Points, in no order, along strands that fork, close into loops and pass close to each other.
In the rows, zero is written as 128.
Points whose rows are less than 168 apart are linked; no others are.
Z_69: [125 171  88  71 155 109 157  88 157 181  97 136 128 140 106 122  64 150
 111 111 134 109 163 107 155 180 106 148 124 135 133 134  94 138 154 130
 158  85 143  70  79 139 117 151  80 114 137 116 162  83 140 146 175]
Z_353: [134 176 105 106 102 110 140 143 170 159 127 136 152 118 118 126  90 129
 105 107 134 141 151 120 152 164  97 114 112 154 140 116  93 159 148 163
 141 104 126 106 101 168 116 137 113 196 166 170 119 103  98 113 168]
Z_888: [119  92 125 196  91 147  77 110 154 146 194  97  71 134 136 121 150 147
  78 129 102 135  40 131 158 157 130 146 182 105 101 145 103  49  99 112
 113 123  98 112  94  36 159  82 168 108 134  72  95 114 136  95 160]
Z_608: [152 138 124 123 172 103 137  98 153  86  96  89 130 114  85 177  92 103
 145  96 102  46  90 128  77 105  97 164 123  97 106 125 164  99  54 117
 131 136 144 162 199 133 138 169  86  68  52 110 180 133 193 117 119]
Z_964: [115 130 130 163  85 154 143 138 133 119 161  99 128 100 127 151 193 126
  76 106 123 144 114 134 133  92 151 112 121 153  95 122  83 128 131 135
 134 124 102 107 118 168 124 122 165 138 145 167 109 143  55  94 112]
Z_326: [130 139  98 108 201 135 109 160 163  91  80 234 125 104 109 141 136 131
 101 132  87  93 150 110  85 117 160 151 127 155 189  59 147 104  67 113
 111  83  73 125 142 180  98 186 116  89  78 123 143 135 143 148 130]
Z_956: [ 84 162 131 213 165 132 125 109  90  95 124 108 102 124  81 147 145 157
 149 168 106 108 136 148 162 113 180 117  88 150  56 111 179  89 125 142
 139  91 191 118 126  85 139 156 143  55  97 150 181 168  82  85  93]
Z_31: [157 109 172 126 151 129 144  68 145 150 127  75  80 156  51 133 142 126
  53 124  79 109 107  83  81 114 108 159 161 129  93  99 131  76  99  83
 144  89 123 115 104 148 159 145  83  72 131 109 169 105 156  86 105]
Z_43: [200 144 140  85 112  98 142 130 175 160 122 174 109  97 130  94  85  96
  59  66  52 109 121 150 129 105  88 141 167 170 165 104  68 125 110 159
 138 111  89 106 121 195 118 130 141 157 118 198 112 116 140 138 157]
Z_420: [137 149 115 160 122 125 111  99 140 164 167 102 120 153 130 108 111 142
 107 137 137 134 105  92 164 190 111 114 156 115 128 123 125  74 101 104
 117  95 120 104  70  84 170 127 112 152 168 105 131  98 127  91 148]
Z_313: [ 89 135 100 120 119 123 104 115  89 136 106 126 146 197 158 105  98 117
 208 149 171 147 159 130 177 173 108  96 110  85 135 181 134 144 189 154
 142 148 163 104 127  90 103 127 163 146 173  98 141 144  92 182 146]
Z_837: [118 125 111 151  40 147 142 139 187 184 141 104 106  98 136 110 207 167
  84 134 134 193  56 122 130 200  95  96 146 152 107 143 135  67 135 167
 120 105  94  81 136 117 120 110 142 201 162 129 107 106  41  56 173]
Z_71: [137 128 138 157 162 138 137 151 111  66 106 124 114 110 121 156 139 127
 168 167 131 129 118 123 117  97 159 138  74 135  95 104 189 117  82 120
 124 142 174 187 141 115 173 104 123  88  98 130 138 160 154 122  78]
Z_544: [185 141 107  41 127 111 142 124 162 137  94 193 116 115 163 115  80  92
 131  84  94  61 136 146  88 108  97 163 164 153 161 132  72 124 120 139
 123 120  97  88 120 169 108 158 111 120 114 133 131  91 174 188 148]
Z_586: [ 91 188 121 124 189 126 125 145 127  74  98 150 146 131 115 141 106 147
 185 169 132 150 182 102 164 133 165 131  64 141 152  87 201 123 135 131
 143  91 173 151 129  85 130 140 129 127 121 124 164 168 124  94  96]
Z_563: [140 105 153 155 154 111 120 160 146  74 119 125 133 110 121 111 136 142
 149 164 113 140 140 118 112 115 191 134 115 159 130  50 213  94  83  96
 125 141 141 181 152 107 166 119 117  95  76 124 130 144 157 121  69]
Z_860: [107 103 124 163 122 175  86 152 128 123 156 114 141 142 173 112 155  97
 142 131 147 187 111 145 133 105 151  66 148  96 142 131 137 146 149 120
 109 153 112 135 146 156 134 107 154 126 177 128 102 151  79 121 132]
Z_249: [ 92 174  93  90 102 100 141 148 146 168  89 159 151 130 139 109  83 100
 108  98 131 129 192 131 152 149 119 120 114 151 129 120  95 179 184 155
 125 104 136  73 125 174  88 112 135 171 181 168 125 125  77 126 156]
Z_683: [156 131 160 138  72 101 183 124 132 137 128  64 100  65  91 140 128 131
 148 131 123  90 150 150 144 129 116 142 133 158 109 194  77 174 146 144
 127 157 124 162 106  56 127 126 130 159  97 118 123 107 193 125  83]
Z_15: [143 115 158 146 148 126 126 183 111  75  80 108 130 121 176 165 110 155
 178 181 137 147 135 126 126 123 128 131  78 135  91 110 236 108  81 134
 119 150 179 183 166 123 196 101 120 113 105 131 112 153 192 127  68]
Z_996: [136 121 149 105 159 164  83 179 119 110  98 214 178 126 171 127 143 108
 161  97 105 139 124 117 107  82 133 106 141 137 192 101 102 150 119 121
  88 130  78 150 175 179 104 140 132 129 122 157  78 190 112 174 170]
Z_205: [115 153  75 198 116 150  64 159 130 115 132 140 137 145 120 140 103 188
 186 134 102 124 127 129 153 149 137 113 100 132 143 138 157 109 104  99
 109 122 130 154 114  19 133 120 181 137  77  98 122 183 132 124  99]
Z_403: [154 109 134 124 119 133 118 146 124  91 139 131 161  75 134 151 134 115
 164 125 126  99 137 134 126  78 128 142 133 124 140 154 108 189 125 129
 117 174 107 181 152 146 148 122 125 130  78 131  94 161 169 176 114]
Z_132: [102 118 116 146 129 102 174  84  64 133 130  71  98 118 114 132 140 123
 149 158 165  99 143 155 160 124 143 141 121 127  63 162 135 135 180 158
 153 144 182 125  96 107 131 124 149  91 160 123 176  99 100 135 101]
Z_908: [121 128 146 140 100 160 143 149 165 113 158 120 120 109 111 125 189 149
  71 128 112 179 124 135 127  88 158 126 111 159 115  84 137 119 134 123
 119 111 105 115 129 191  84 139 135 167 135 165 114 120  48  62  95]
Z_965: [149 106 173 138 139 116 102 121 164 138 141 105 149 141 125 119 133 175
 125 138 112 154 111  94 139 139 118 131 145 144 164  94 189  86  83  97
 121 121 128 183 118  86 169 138  70 172 134  80 132 114 159  91 103]
Z_48: [148 109 170 115 139 104  93 128 137 120 124 157 200 153 166 116 150 129
 122  92 127  87  90 151 138 131 111 130 132 130 130 127 115 165  83 120
  97 185  76 188 220 156 127 141 101  79  82 113 114  92 218 162 143]
Z_464: [129 176 168 105 126 125 191 123 115  98 135 113 138 100 120 167 116 134
 146 160 161 108 165 108 154 123 135 141  84 120  92 108 140 177 154 142
 155 133 204 152 105 138 119 131 121 138 132 141 168 108 148 100 119]
Z_516: [148 110 199 101 124 105 122 113 132 122 151 162 162 125 128 105 192 111
  45  84 109 113 114 148  74  59 131 117 139 146 126  87  88 135 115 126
 117 151  99 187 205 215 114 131  94  81  87 160 112 116 189 149 152]
Z_685: [ 73 154 105 166 115 152 123  94  72 138 112 147 117 131 108 181 136 129
 158 140 132 109 153 156 170 130 123  64 100 103 120 197  82 162 162 110
 137 136 152 123 116  53  92 107 193 121  81 128 103 191  82 170 140]
Z_397: [151  99 119 170  79 149  93 113 149 168 170 114 102 130 139 100 137 148
  88 130 116 155  56 141 158 180 120 118 169 117 120 158  92  78 109 118
 114 134  85 116 102  80 147 117 150 144 142  97 103 115 120  93 151]
Z_133: [143 150  89 150  88 130 116 125 139 132 149 155 127 113 120 117 101 117
 109 108 105 120 128 149 148 150 105 136 155 141 145 169  47 141 138 130
 120 131  98 114  82 115 124 116 177 140  89 143  91 156 114 133 171]
Z_919: [ 73 178 142 153 186 125 142 119 108  96 107 133 124 131  91 147 112 161
 157 182 142 132 170 125 157 132 186 125  68 145 101  88 211 109 152 133
 158  81 191 117 131 109 111 148 118  84 130 151 181 140 103  66  94]
Z_839: [126 148 101 157 167 157  78 147 121 104 120 166 149 139 146 155 102 162
 192 104 112 115 124 110 150 144 119 127 114 113 164 146 124 139 102 119
 103 126 119 154 107  54 137 117 144 138  99  99 123 172 132 167 131]
Z_377: [112 126  92 187 124 112 101 149 168 148 155 170 130 139 119  79 107 174
  95 149 120 147 121 115 151 167 150 136 163 157 182  76 195  52 122  75
 109 105  95 122 112 118 130 161 153 154 129 119 126 111  84  78 102]
Z_853: [ 55 142 118 154 157 136 104  95  80 157 109 113 134 169 113 132  99 141
 174 149 158 114 125 140 177 191 114  88 106 100 110 174 146 123 188 143
 165 118 176  89  99  84 113 143 138 111 160 123 180 133  91 138 147]
Z_752: [131 175  75 139 127 160 112 105 127 126 122 171 158 143 145 147  81 118
 145  97  95  98 128 129 142 150  99 126 136 149 149 159  67 153 148 131
 126 120 121  84  77 124 103 117 172 122 106 144 102 149  91 163 176]
Z_201: [122 158 105 159 158 137  99 124 144 131 126 172 134 133 102 116 107 151
 122 124 134 133 145  91 122 158 152 136 124 140 171  95 155  92 113  88
 101  98 117 104  86 120 135 155 131 130 111 118 146 135 114  92 119]
Z_66: [145 146 133  83 138  86 191  96 139 118 126  99 129  98 111 154 100 107
 137 118 145  89 170 120 144 110 114 149 130 126 125 126 106 168 171 130
 168 127 171 146  94 137 119 134 103 133 135 143 174  97 162 131 117]
Z_110: [121 116 104  78 143 129 107 128  76 129  79 154 148 186 175 122 109  88
 217 129 147 145 163 103 150 134 115 124 126  83 180 160 133 174 166 121
 120 137 138 124 142 119 106 124 157 143 140 101 104 162  97 204 137]
Z_419: [105 125 133 120 123 161  75 169 126 102  95 174 166 148 177 124 127  52
 160 100  99 176 132 121 109  88 137  78 136 103 188 108 127 159 162  97
  93 117 102 156 174 171  94 116 146 115 162 167  78 193  84 147 163]
Z_357: [151 112 184 136 162 101 123 118 158 118 137 134 142 131 121 107 139 174
 131 158  92 129 128 118  99 114 146 139 138 152 149  72 209  68  85  91
 125 120 139 183 163 112 167 142  89 103  92 100 133 114 184  93  85]
Z_197: [ 85 150  79 196 138 171 103 113  98 152 136 140 134 171 128 135 131 142
 161 138 146 139 130 119 155 159 125  82 111 108 116 163 132 106 147 109
 134 108 141  94  91  80 120 123 158 115 136 113 136 156  72 114 149]
Z_51: [140 147  94 138 152 188  82 142 133 122 104 208 152 172 157 119 106 150
 185 107  95 124 103  93 135 157 102 150 150 115 180 132 126 117 111  96
 100 113 109 104 101  97 126 122 140 109  94  78 100 164 116 179 191]
Z_123: [139  72 157 127  70  80 111 150 111 139 142 109 114 124 164  75 144 112
 174 128 145 181 123 179 133 104 142 129 183 123 145 173  79 171 162 149
  94 174 101 151 135  97 144 116 141 187 127 108 100 109 148 156 109]
Z_134: [152 102 164 134 119 148 109 135 134 147 150  96 149 130 149 131 120 157
 151 144 137 141 102 105 165 150 128 115 143 111 152 131 155 131 104 122
 112 149 120 179 120  94 189 128  93 175 145  94 109 107 171 143 106]
Z_984: [ 99 149 125 151 118 151 109 167 106 132 145 103 143 149 160 130 137 154
 177 162 186 156 130 126 164 152 141  88 106 102 129 148 165 132 141 160
 127 147 148 131 127  91 157 107 143 187 188 101 123 147 120 134 122]
Z_188: [ 61 171 123 140 124 161 107 111  78 135 117 158 157 118 120 181 142 124
 161 146 133 126 161 158 168 144 135  41  83 126 121 182 102 173 182 116
 146 112 152 122 131  98  98 101 162 147 124 149 107 186  65 134 130]
Z_193: [140 106 147 159 135 136 100 141 164 146 154 183 111 131 133  83 135 157
  62 120 119 167  99 112 138 134 105 136 164 147 173  89 146  69 100 103
 102 103  86 126 112 166 141 147 129 158 152 118 123 111  95  86 130]
Z_935: [138 170 194 104 104 163 172 157 123  90 158  95 149  87 133 181 166 156
 156 187 138 126 143 115 154 107 136 119  73 144  85 105 172 174 135 146
 131 132 186 168 127 118 113 107 121 176 129 146 134 105 129  75  92]
Z_50: [127 121  93  96  94  85 126 113 118 140 127 146 119 152 165  88 106  96
 174 110 156 137 158 139 130 141 109 145 174 125 131 175  69 154 171 142
 116 128 114  76  89 129 123 146 143 149 139 119 125 105 112 158 126]
Z_462: [128  92 112 126 193 118 155  98  91 106 132  91  97 150  63 140 143  91
  99 127 147 121 118 122  48 105 147 151 115  78  59 126 140  91  93 106
 170 136 163 106 149 182 121 115 111  12 118 157 173 126 112 140 106]
Z_894: [125 102 148 159 117 148  89 168 142 126 130 152 137 128 175 119 136  84
 107  99 144 201 101 134 114  76 153  92 156 124 147  97 118 129 160 116
  98 144 105 134 169 182 118 120 155 139 172 161  91 172  71 132 154]
Z_694: [130 133 114  66 225  99 142 122 101  92  75 101 132 144 114 182  60 133
 158 145 178 128  94 121 106 131 127 156  62  54 111 151 212 114 105 147
 168 108 192 135 174 116 120 148  94  68 107 119 160 145 186 137 141]
Z_564: [133 167  88 150 152 184 114 118 129 136 101 204 128 180 148 127  83 131
 127  89 102 111 128 108 132 153  93 147 136 124 163 134 114 137 138  98
 116 106 110  56  78 127 108 117 162 101 114 106  93 157  82 179 197]
Z_451: [168  88 215  94 100 128 150 124 137 104 156 124 162 111 135 121 175 117
  92 128 122 132 126 133  91  45 135 126 134 138 118  99 104 161 132 121
 134 155 130 202 171 206 138 117  90 118 107 166 104 122 168 121 139]
Z_891: [124 135 106  44 143  75 195  98 158 151 106 125 103 130 118 127  84 145
 109 116 151 107 190 132 138 152 115 155 129 125 115 117  99 174 184 142
 164  83 164 100  91 125 113 153  82 142 148 136 190  70 158 129 115]
Z_473: [136 117 146  70 134 107 115 140 147 165 107 156 125 142 164  95 121 113
  47  78 124 143 145 127  77 105 121 117 171 115 160  87 115 126 140 138
 135 124  87 117 171 222 122 127  92 132 150 169 100 121 148 142 175]
Z_539: [ 70 172 113 170 109 155  93 158 120 129 136 126 150 136 134 140 153 177
 187 171 172 148 142 127 162 169 142  66  77 130 119 136 176  95 137 165
 116 109 154 105 124  60 116 130 142 184 169  89 130 139  93  97 121]
Z_246: [ 90 164 126 190 122 151 122 125 111  92 148 108 125 104 104 135 172 165
 128 150 126 134 148 141 145 119 172 112  96 174  91 104 149  92 137 118
 117 112 138 120 118 100 118 142 166 111 134 124 150 156  73  86  92]
Z_959: [131 144 110 170  61 147 127 138 183 179 151 152 116 110 128  96 146 157
  71 110 100 166  77 133 140 180  94 125 146 158 128 138 122  91  94 126
 110  96 100  91 122 160 123 132 155 184 130 148 102 135  49  61 147]
Z_481: [146 115 181  69 130 106 117 159 130 125 126 166 160 138 161 113 151  98
  55  95 130 135 133 143  70  72 148 102 134 116 156  63 111 141 118 143
 101 137  95 157 202 219 100 140  99  96 116 172  98 100 179 141 179]
Z_819: [119 126 121  70 129 114 179 108 122 171 125  62 103 173 132 128 121 127
 104 169 160 147 139 114 133 145 123 134 121 100  97  99 154 121 170 146
 177 107 169  79 104 140 124 113  90 148 202  97 187  60 140 115 126]
Z_549: [161 105 193 120  58 162 153 154 152 111 184  81 136  93 130 149 200 160
  85 166  83 155  91 139 142  86 130 118 131 163 107 133 158 178 122 148
 113 139 116 187 127 132 115 121  88 205  92 151 122 120 120 102 106]
Z_491: [ 71 173 113 150 143 157 111 117 104 122 132 160 163 138 114 148 130 128
 166 116 153 128 155 130 162 137 155  82  89 129 133 135 120 155 153 121
 122 106 146 124 102 120 123 124 158 133 143 144 133 180  73 121 131]
Z_37: [152 110 164 118 109 122 161 118 104 121 149  84 126 130 134 127 152 114
 134 153 149 137 137 129 124 102 138 135 142 119 102 117 126 137 146 118
 133 159 143 155 108 149 144 109 115 139 161 123 131  98 129 129  97]
Z_800: [150 139 198 104  88 166 163 169 137 107 168 114 165  92 127 147 173 151
 120 166 102 147 146 116 126  83 136 122 106 164 119 102 162 181 126 134
 130 128 151 184 108 138 101 124 111 205 111 165 129 115 109  70 105]
Z_805: [158 107 146  93 138  99 137 101 107 118 118  89 125 137 138 113 112  99
 154 143 160 119 128 123 100 137 124 155 145 103 113 128 153 142 128 127
 144 163 147 158 130 153 149 119  87 131 152 112 131  91 184 156 128]
Z_620: [122 119 111  65 192  84 150 121  90 111  96 105 121 148 118 157  68 119
 172 158 186 142 130 123 126 150 131 167  94  65 119 140 177 130 149 150
 181 128 178 138 124 109 114 121  96  96 146 123 192 122 156 157 131]
Z_531: [129 139 156  81 150 104 181 119  87 105 109 111 127 130 148 143 107  88
 171 174 172 127 172 126 159 130 143 160  93  87  99 145 172 173 180 157
 159 158 203 142 132 127 128  96 125 120 151 135 162 107 160 150 101]
Z_738: [154 111 131 132 174 107 160  72 121 140 146  71 102 165  66 139 125 107
  70 115 128 116 120 101  58 117 138 160 140 107  80 117 130  80 100 109
 170 108 147  90 110 146 144 134  77  67 144 124 175  95 133 116 117]
Z_90: [ 82 109 120 119 137  83 169 105  50 133 129 102  91 150 122 113 126 100
 156 134 162 138 156 185 124 122 144 133 132 113  95 161 102 157 196 167
 134 119 169  56 105 130 109 128 154 100 148 119 167  90  81 132  84]
Z_795: [141 166 117 107 185 164 125 172 147 122  86 210 115 118 124 143 112 124
 103  88  97 107 145 106  94  99 144 149 111 145 202  83 113 127  90 135
  95  90  89  97 150 180 104 159 111 119 115 150 128 169 131 157 162]
Z_380: [121 105 136 134 162 144 117 144 131 100 131 154 134 132 125 111 171 102
 117 130 143 156 129 116  90  91 153 127 134 117 129  83 154 125 103 111
 111 136 108 140 145 196 145 124 109  84 129 134 113 146 128 118 119]
Z_692: [ 61 126  99 159 100 130 142 108 113 182 118  82 131 139 131 125 153 140
 132 159 172 124 122 140 149 192 103  88 109 147  81 137 117  90 194 166
 164 124 154  37 112 111 132 136 131 145 202 117 146  96  92 119 163]
Z_880: [128 116 158 130 134 158 138 141 131 113 145 121 121 123 136 123 171 115
 106 148 144 166 146 105 125  86 158 118 133 138 126  76 156 142 124 126
 128 133 119 140 117 190 136 115 111 146 151 142 132 115 101  82  97]
Z_882: [149 108 148 130 133 143  91 124 139 128 122 159 167 105 151 132 127 130
 149 104 117  69  79 139 127 113 101 148 147 133 150 132 109 151  91 110
 109 170  98 182 173 112 161 132 119  96  67 108 117 132 205 164 138]
Z_863: [192 146 138  77 136 137 121 142 166 142 110 173 133 116 158 113  91 110
 112  86 108  94 113 117 121 123 111 147 156 150 191 124  89 129 124 143
 119 120  88 132 124 170 111 150 112 146 117 146  98 119 151 162 177]
Z_957: [121  66 144 135  88 118 105 165 121 127 161  75 125 121 181  92 145 103
 147 145 149 175 114 144 144 100 147  82 171 106 131 148 111 152 165 146
 120 186 116 137 161 133 137  90 141 158 163 103  96 128 129 153 120]
Z_812: [128 120 131  88 152 130 156 120 127 137 109  94 131 168 157 123 114 125
 130 174 176 164 143  94 123 146 127 142 132  79 124 111 185 121 148 129
 176 144 163 138 114 155 142 109  73 141 184 102 161  85 177 114 132]
Z_986: [122 118 138 149  91 121 113 141 118 145 148  78 128 137 143 118 113 155
 170 166 174 139 125 126 173 185 116 104 139 111 136 178 130 131 143 167
 117 150 127 152 109  85 143 109 139 211 170  82 111  89 162 160 115]
Z_693: [135  73 188 110 115  79 114 112 106 137 153 114 160 150 168 103 164 124
 130 117 151 120 107 163 116 122 117 121 141 118 114 126 131 149 108 125
 109 204  96 193 200 124 159 110  96  80 109 103  94 103 220 170 129]
Z_855: [159 135 113 131 101 129 113 123 133 117 156 143 133  76 113 140 111 121
 126 106 103  93 130 144 130 103 123 134 143 148 159 174  59 166 118 131
 101 153 103 163 116  97 142 122 156 143  83 143  95 153 150 159 132]
Z_436: [107 108 106 160  72 152 116 151 157 173 144  90 126 129 157 107 199 180
 113 146 151 180  77 116 134 152 108  72 129 140 133 130 165  65 133 153
 115 133  94  69 145 123 135 130 148 197 194 101 113 100  55  66 142]
Z_366: [163  68 224  85 105 103 150 111 110 115 175  90 135 128 172 114 186 104
  96 146 134 126 121 138 101  78 127 124 154 140  91 119 126 156 132 121
 126 201 148 189 180 166 144 107  84  98 126 130  96 101 183 146 123]
Z_250: [114 130  85 196 116 143  96 146 127 120 152 103  74 154 107 141 101 185
 144 125  83 113 121 145 137 136 154 130 132 132 116 129 158  76  77 135
  96 119 145 127 122   9 158 103 177 123  94  98 126 168 135 107  98]
Z_722: [ 81 180 115 114 153 173 125 137 123 119  92 184 158 129 117 155 112 112
 138 123 137 144 181 113 142 138 158  88  65 135 145 118 123 182 153 127
 115  93 128 110 133 165  91 117 153 149 158 173 117 150  62  93 138]
Z_589: [143 158 125 104 131  95 161 130 101  87 108 125 146  90 135 151  90 106
 204 144 150 114 165 118 159 136 116 159 118 109 163 173 114 189 159 153
 119 178 137 149 136 102 123 132 139 159 135 126 123 137 156 173 104]
Z_892: [122 112 137 148  61 110 159 139 121 135 146  42  84  65  76 159 183 148
 127 153 138 114 133 144 148 122 134 117 118 154  86 197  96 171 125 165
 129 153 109 128 125  68 105 100 160 140 108 125 110 108 164 137 112]
Z_260: [151 105  64  79 194 115 105 115 113 155 109 150 109 171 118 110  88 109
 120  85 147  90 108 147  42 142 110 169 133  72 117 153 117 112 102 105
 162 139 124  95 127 152 114 147 113  59 108 123 152 107 138 156 132]
Z_405: [135 142 103 144 121 120 139 134  88 132  96 118 144 117 139 135 107 125
 223 150 143 103 144 134 150 144 104 145 122 109 173 201  98 168 144 136
 112 176 126 144 132  65 134 110 160 144 114 108 108 166 153 187 112]
Z_61: [141 142 144 137 181 112 145 120 120  56 110 144 134 104  83 153 147  96
 141 125  91  80 102 119  71  88 154 167  97 109  88 102 153  94  42 110
 136 136 144 166 185 160 151 145 100  53  48 135 172 134 186 110 105]
Z_740: [142 156 118 105 145 124 139  93 164 158 121 130 127 161 112 118  64 130
 103 111 139 109 130  95 146 166  95 130 151 124 162 132 115 101 130 128
 142  95 121 109  78 124 150 151  96 147 163 104 145  93 160 120 168]
Z_228: [ 55 116 102 118 131 119 151 106 121 180 117  89 117 172 128 111 101 115
 128 145 198 138 161 123 157 170 132 119 109 109  80 108 137 125 189 160
 180 115 156  57 121 140 129 136 109 146 206 120 175  86 111 123 141]
Z_343: [135 120 138 132  33  98 166 110 149 140 160  33  81  62  66 158 181 143
  90 142  86  93 105 140 139 144 104 136 128 164  91 174  69 117  94 133
 141 123  99 134 105  54 106 113 146 137  90 129 109  99 142 108 132]
Z_909: [190 124 139 133  84 126 146 115 172 164 141 155 102 103 120  91 128 105
  36  89  69 145 115 136 129 137  79 140 187 162 120 119  74 108 107 122
 139 109  86 115 112 190 146 133 148 143 122 184 109 114 113 107 150]
Z_930: [166 155 168 112 100 108 175 140 143 113 139 100 156  65 110 159  94 133
 181 133 147  99 165 126 148 142  95 148 125 133 135 173 125 190 154 141
 125 162 146 187 132  94 128 136 117 192 109 115 125  97 184 144 102]
Z_60: [154 119 152 143  63 141 154 120 169 166 159 108 107  86 108 121 170 167
  33 104  70 151  81 126 139 156  93 143 148 183 109 128  88  92  97 122
 141  86  82 135 114 160 119 141 144 171 119 157 122 115  75  65 140]
Z_157: [ 94 142 100 161 104 144 152 113 121 155 137  90 140 130 146 139 157 132
 107 135 154 142 116 138 136 146 130  94 122 149  83 135 107 123 164 156
 130 125 130  73 125 142 119 130 150 159 192 150 118 138  61  90 133]
Z_444: [176  84 202 109  71 128 176 133 152 119 184  59 127  73  92 139 187 147
  87 139  67 127 104 148 127  92  93 145 149 163 124 169 103 188 140 119
 132 153 122 203 122 118 113 121  93 171 101 133 116 109 169 126  99]
Z_469: [136 139 112 144 172 117 108 154 158 108 115 198 119 116 100 110 107 133
 104 120 105 121 165 104 109 132 157 151 150 157 190  67 159  86  97  75
 108  89 104 122 116 147 125 173 135 110  80 128 138 133 132 116 108]
Z_974: [ 91 150 109 173 136 108 141 112  67 142  96 123 100 129 112 162 100 144
 207 152 122 100 156 147 175 144 108 113 107 108 129 222 114 165 150 136
 128 146 168 133 133  42 115  98 180 104  87 115 127 171 150 184 121]
Z_577: [132 126 129 139 193 156 118 129 105  74 118 162 140 131 107 143 152  94
 132 124 128 109 122 110  57  99 151 154 107 112 113  99 133 115  75 108
 125 136 126 149 137 174 154 126 121  38  89 141 134 143 135 125 118]
Z_450: [171 125  76  65 152 119 116  96 144 138 118 176 107 148 115 109  74  96
 113  82  97  67 113 144  72 133 110 185 165 125 130 144  76 112 123 118
 149 124 107  88 111 152 116 150 106  76 107 107 143 101 147 165 154]
Z_675: [127  47 153 186  96 141  78 149 143 116 200 168 119 108 130 112 189 155
  38 110 106 160  71 160 100  71 171 152 129 142 126 119 111  86  84  96
 102 166  82 160 154  78 136  89 161  86  65 104  96 160 138 122 134]
Z_41: [141 108  94  78 179 103 139 104  94 115 131 113 121 148  83 128 119 100
 127 127 156  92  77 131  41 116 145 161 113  75  80 141 144  99  91 111
 166 156 129 135 150 177 109 137 109  35 110 149 150 114 142 144 114]
Z_189: [123 172 106  83 189 169 132 141 124 129  65 201 132 122 130 152  99 109
 118  99 114 133 181 101 112 102 154 124  92 129 180 107 117 175 123 126
 106  83 121 108 142 194 104 127 131 128 142 158 126 171 100 152 144]
Z_682: [117 112 110 156  85  97 169  94  97 135 152  79  91 117 107 113 139 108
 121 140 141 103 139 147 131 132 133 147 160 125  87 167  66 131 145 149
 149 136 130  96  90  88 123 136 151 104 120 120 138 100 131 141 101]
Z_109: [ 84 137 101 166  86 161 100 155 148 149 143 130 152 117 134 117 175 172
 147 159 154 179  97 136 129 156 144  73 106 157 139 121 183  79 152 144
 120 101 117  84 144 101 110 145 159 200 184 108 118 128  53  75  90]
Z_184: [142 101 119 107 120  97 160 136 160 167  99 136  71 136 137  86 103  79
  41  81  99 142 154 146 107 103 117 126 140 127 119  88 110 119 132 129
 130 116 114  77 132 221 113 109 106 147 173 182 119 127 122 132 134]
Z_594: [108 170  84 171 176 121  97 142 131 103 101 171 133 153  93 119  84 161
 165 141 128 123 167 105 160 157 164 135 108 142 165  87 191  84 113  99
 138  95 151 116 110  59 134 172 149 106  96  96 164 148 106 112 117]
Z_605: [102  91 101  71 135  80 131 116  88 148 111 132  99 166 166  94 108  81
 154 114 160 153 167 153 112 112 140 140 141 104 113 148 103 174 188 145
 120 131 151  65  98 148 126 117 141 125 166 119 168 101  96 138 101]
Z_929: [114  75 135 191 139 160  70 150 124 112 166 145 111 122 139 133 166 143
 105 120 105 121  90 152  89 110 150 140 133 130 121 124 131  96  79 103
 111 155  92 155 142  75 174  97 150  78  74 111 110 158 172 133 111]
Z_371: [129 120  96 136 106 100 146  86 119 144 141  99  92 142 129 100 123 101
 113 110 132 127 149 153 129 149 104 136 159 145 104 142  67 121 152 116
 129 138 126  86  86 147 138 139 140 133 152 136 131 112 112 133 122]
Z_507: [148 127 112  95 139 167 103 145 112 113  97 183 163 123 182 135 119  92
 199 109 112 100 123  97 127 112 108 142 146 131 187 147 106 175 113 116
  91 146 103 150 160 119 111 142 128 138 108 121  87 172 135 200 175]
Z_904: [155  82 167 137 131 122 110 100 164 179 137 154 125 153 136  86 132 126
  26 106 108 158  93 128 121 120  98 128 163 129 142  90 130  76 116 114
 131 104  94 138 120 180 143 143  88 132 165 135 104  94 130 106 165]
Z_906: [114 130  81  74 126 107 126 136 152 154  79 157 102 134 148  95  87  85
  94  82 130 134 179 141 111 120 121 132 139 125 131 110  92 157 167 142
 116 115 128  69 121 193 104 116 115 144 176 158 115 131  99 152 144]
Z_242: [142 120 135 143  41 134 169 111 151 130 163  65 108  74  75 162 209 151
  42 117  67 120  83 127 135 136  91 152 138 178  88 144  80  96  98 131
 137  79 101 122 101 106 108 127 138 153 105 151 118 117  97  86 133]
Z_706: [138 125 105 100 201  93 137 122 116  72  71  83 148 155  99 167  63 115
 175 114 144  92  73 125  96 137 104 165  91  71 113 138 192 118  49 132
 164 120 162 148 202 132 115 161  84  52  84 127 155 148 206 141 148]
Z_152: [147 119 111  81 126 133 110 134 120 132 108 165 166 152 178 102  96 111
 198 109 145 129 150 107 127 123 121 137 148 105 185 121 122 160 145 143
 112 155 121 130 150 138 130 145 125 140 162 114  95 143 134 195 157]
Z_88: [119 104 110 200 130 147  93 142 126 111 159  83  92 109 109 150 147 156
 127 123 105 110  99 138 136 121 152 119 140 128 104 131 134  89  77 119
 108 127 127 136 118  61 177 115 148 112 102  94 120 146 141 105  96]

A piece is all that can be reached along the links. How many separate loops has the piece of each point below (a circle has one, a figure eight two, a Y none), and how many tips (points with one link)?
Z_908: loops 1, tips 2
Z_31: loops 0, tips 5
Z_752: loops 0, tips 2
Z_132: loops 1, tips 0

A tip is a point with one link. Name the tips that can be reached along the links from each point below, in the order of the rows.
Z_473: Z_353, Z_675
Z_986: Z_31, Z_15, Z_123, Z_246, Z_904
Z_608: Z_888, Z_444
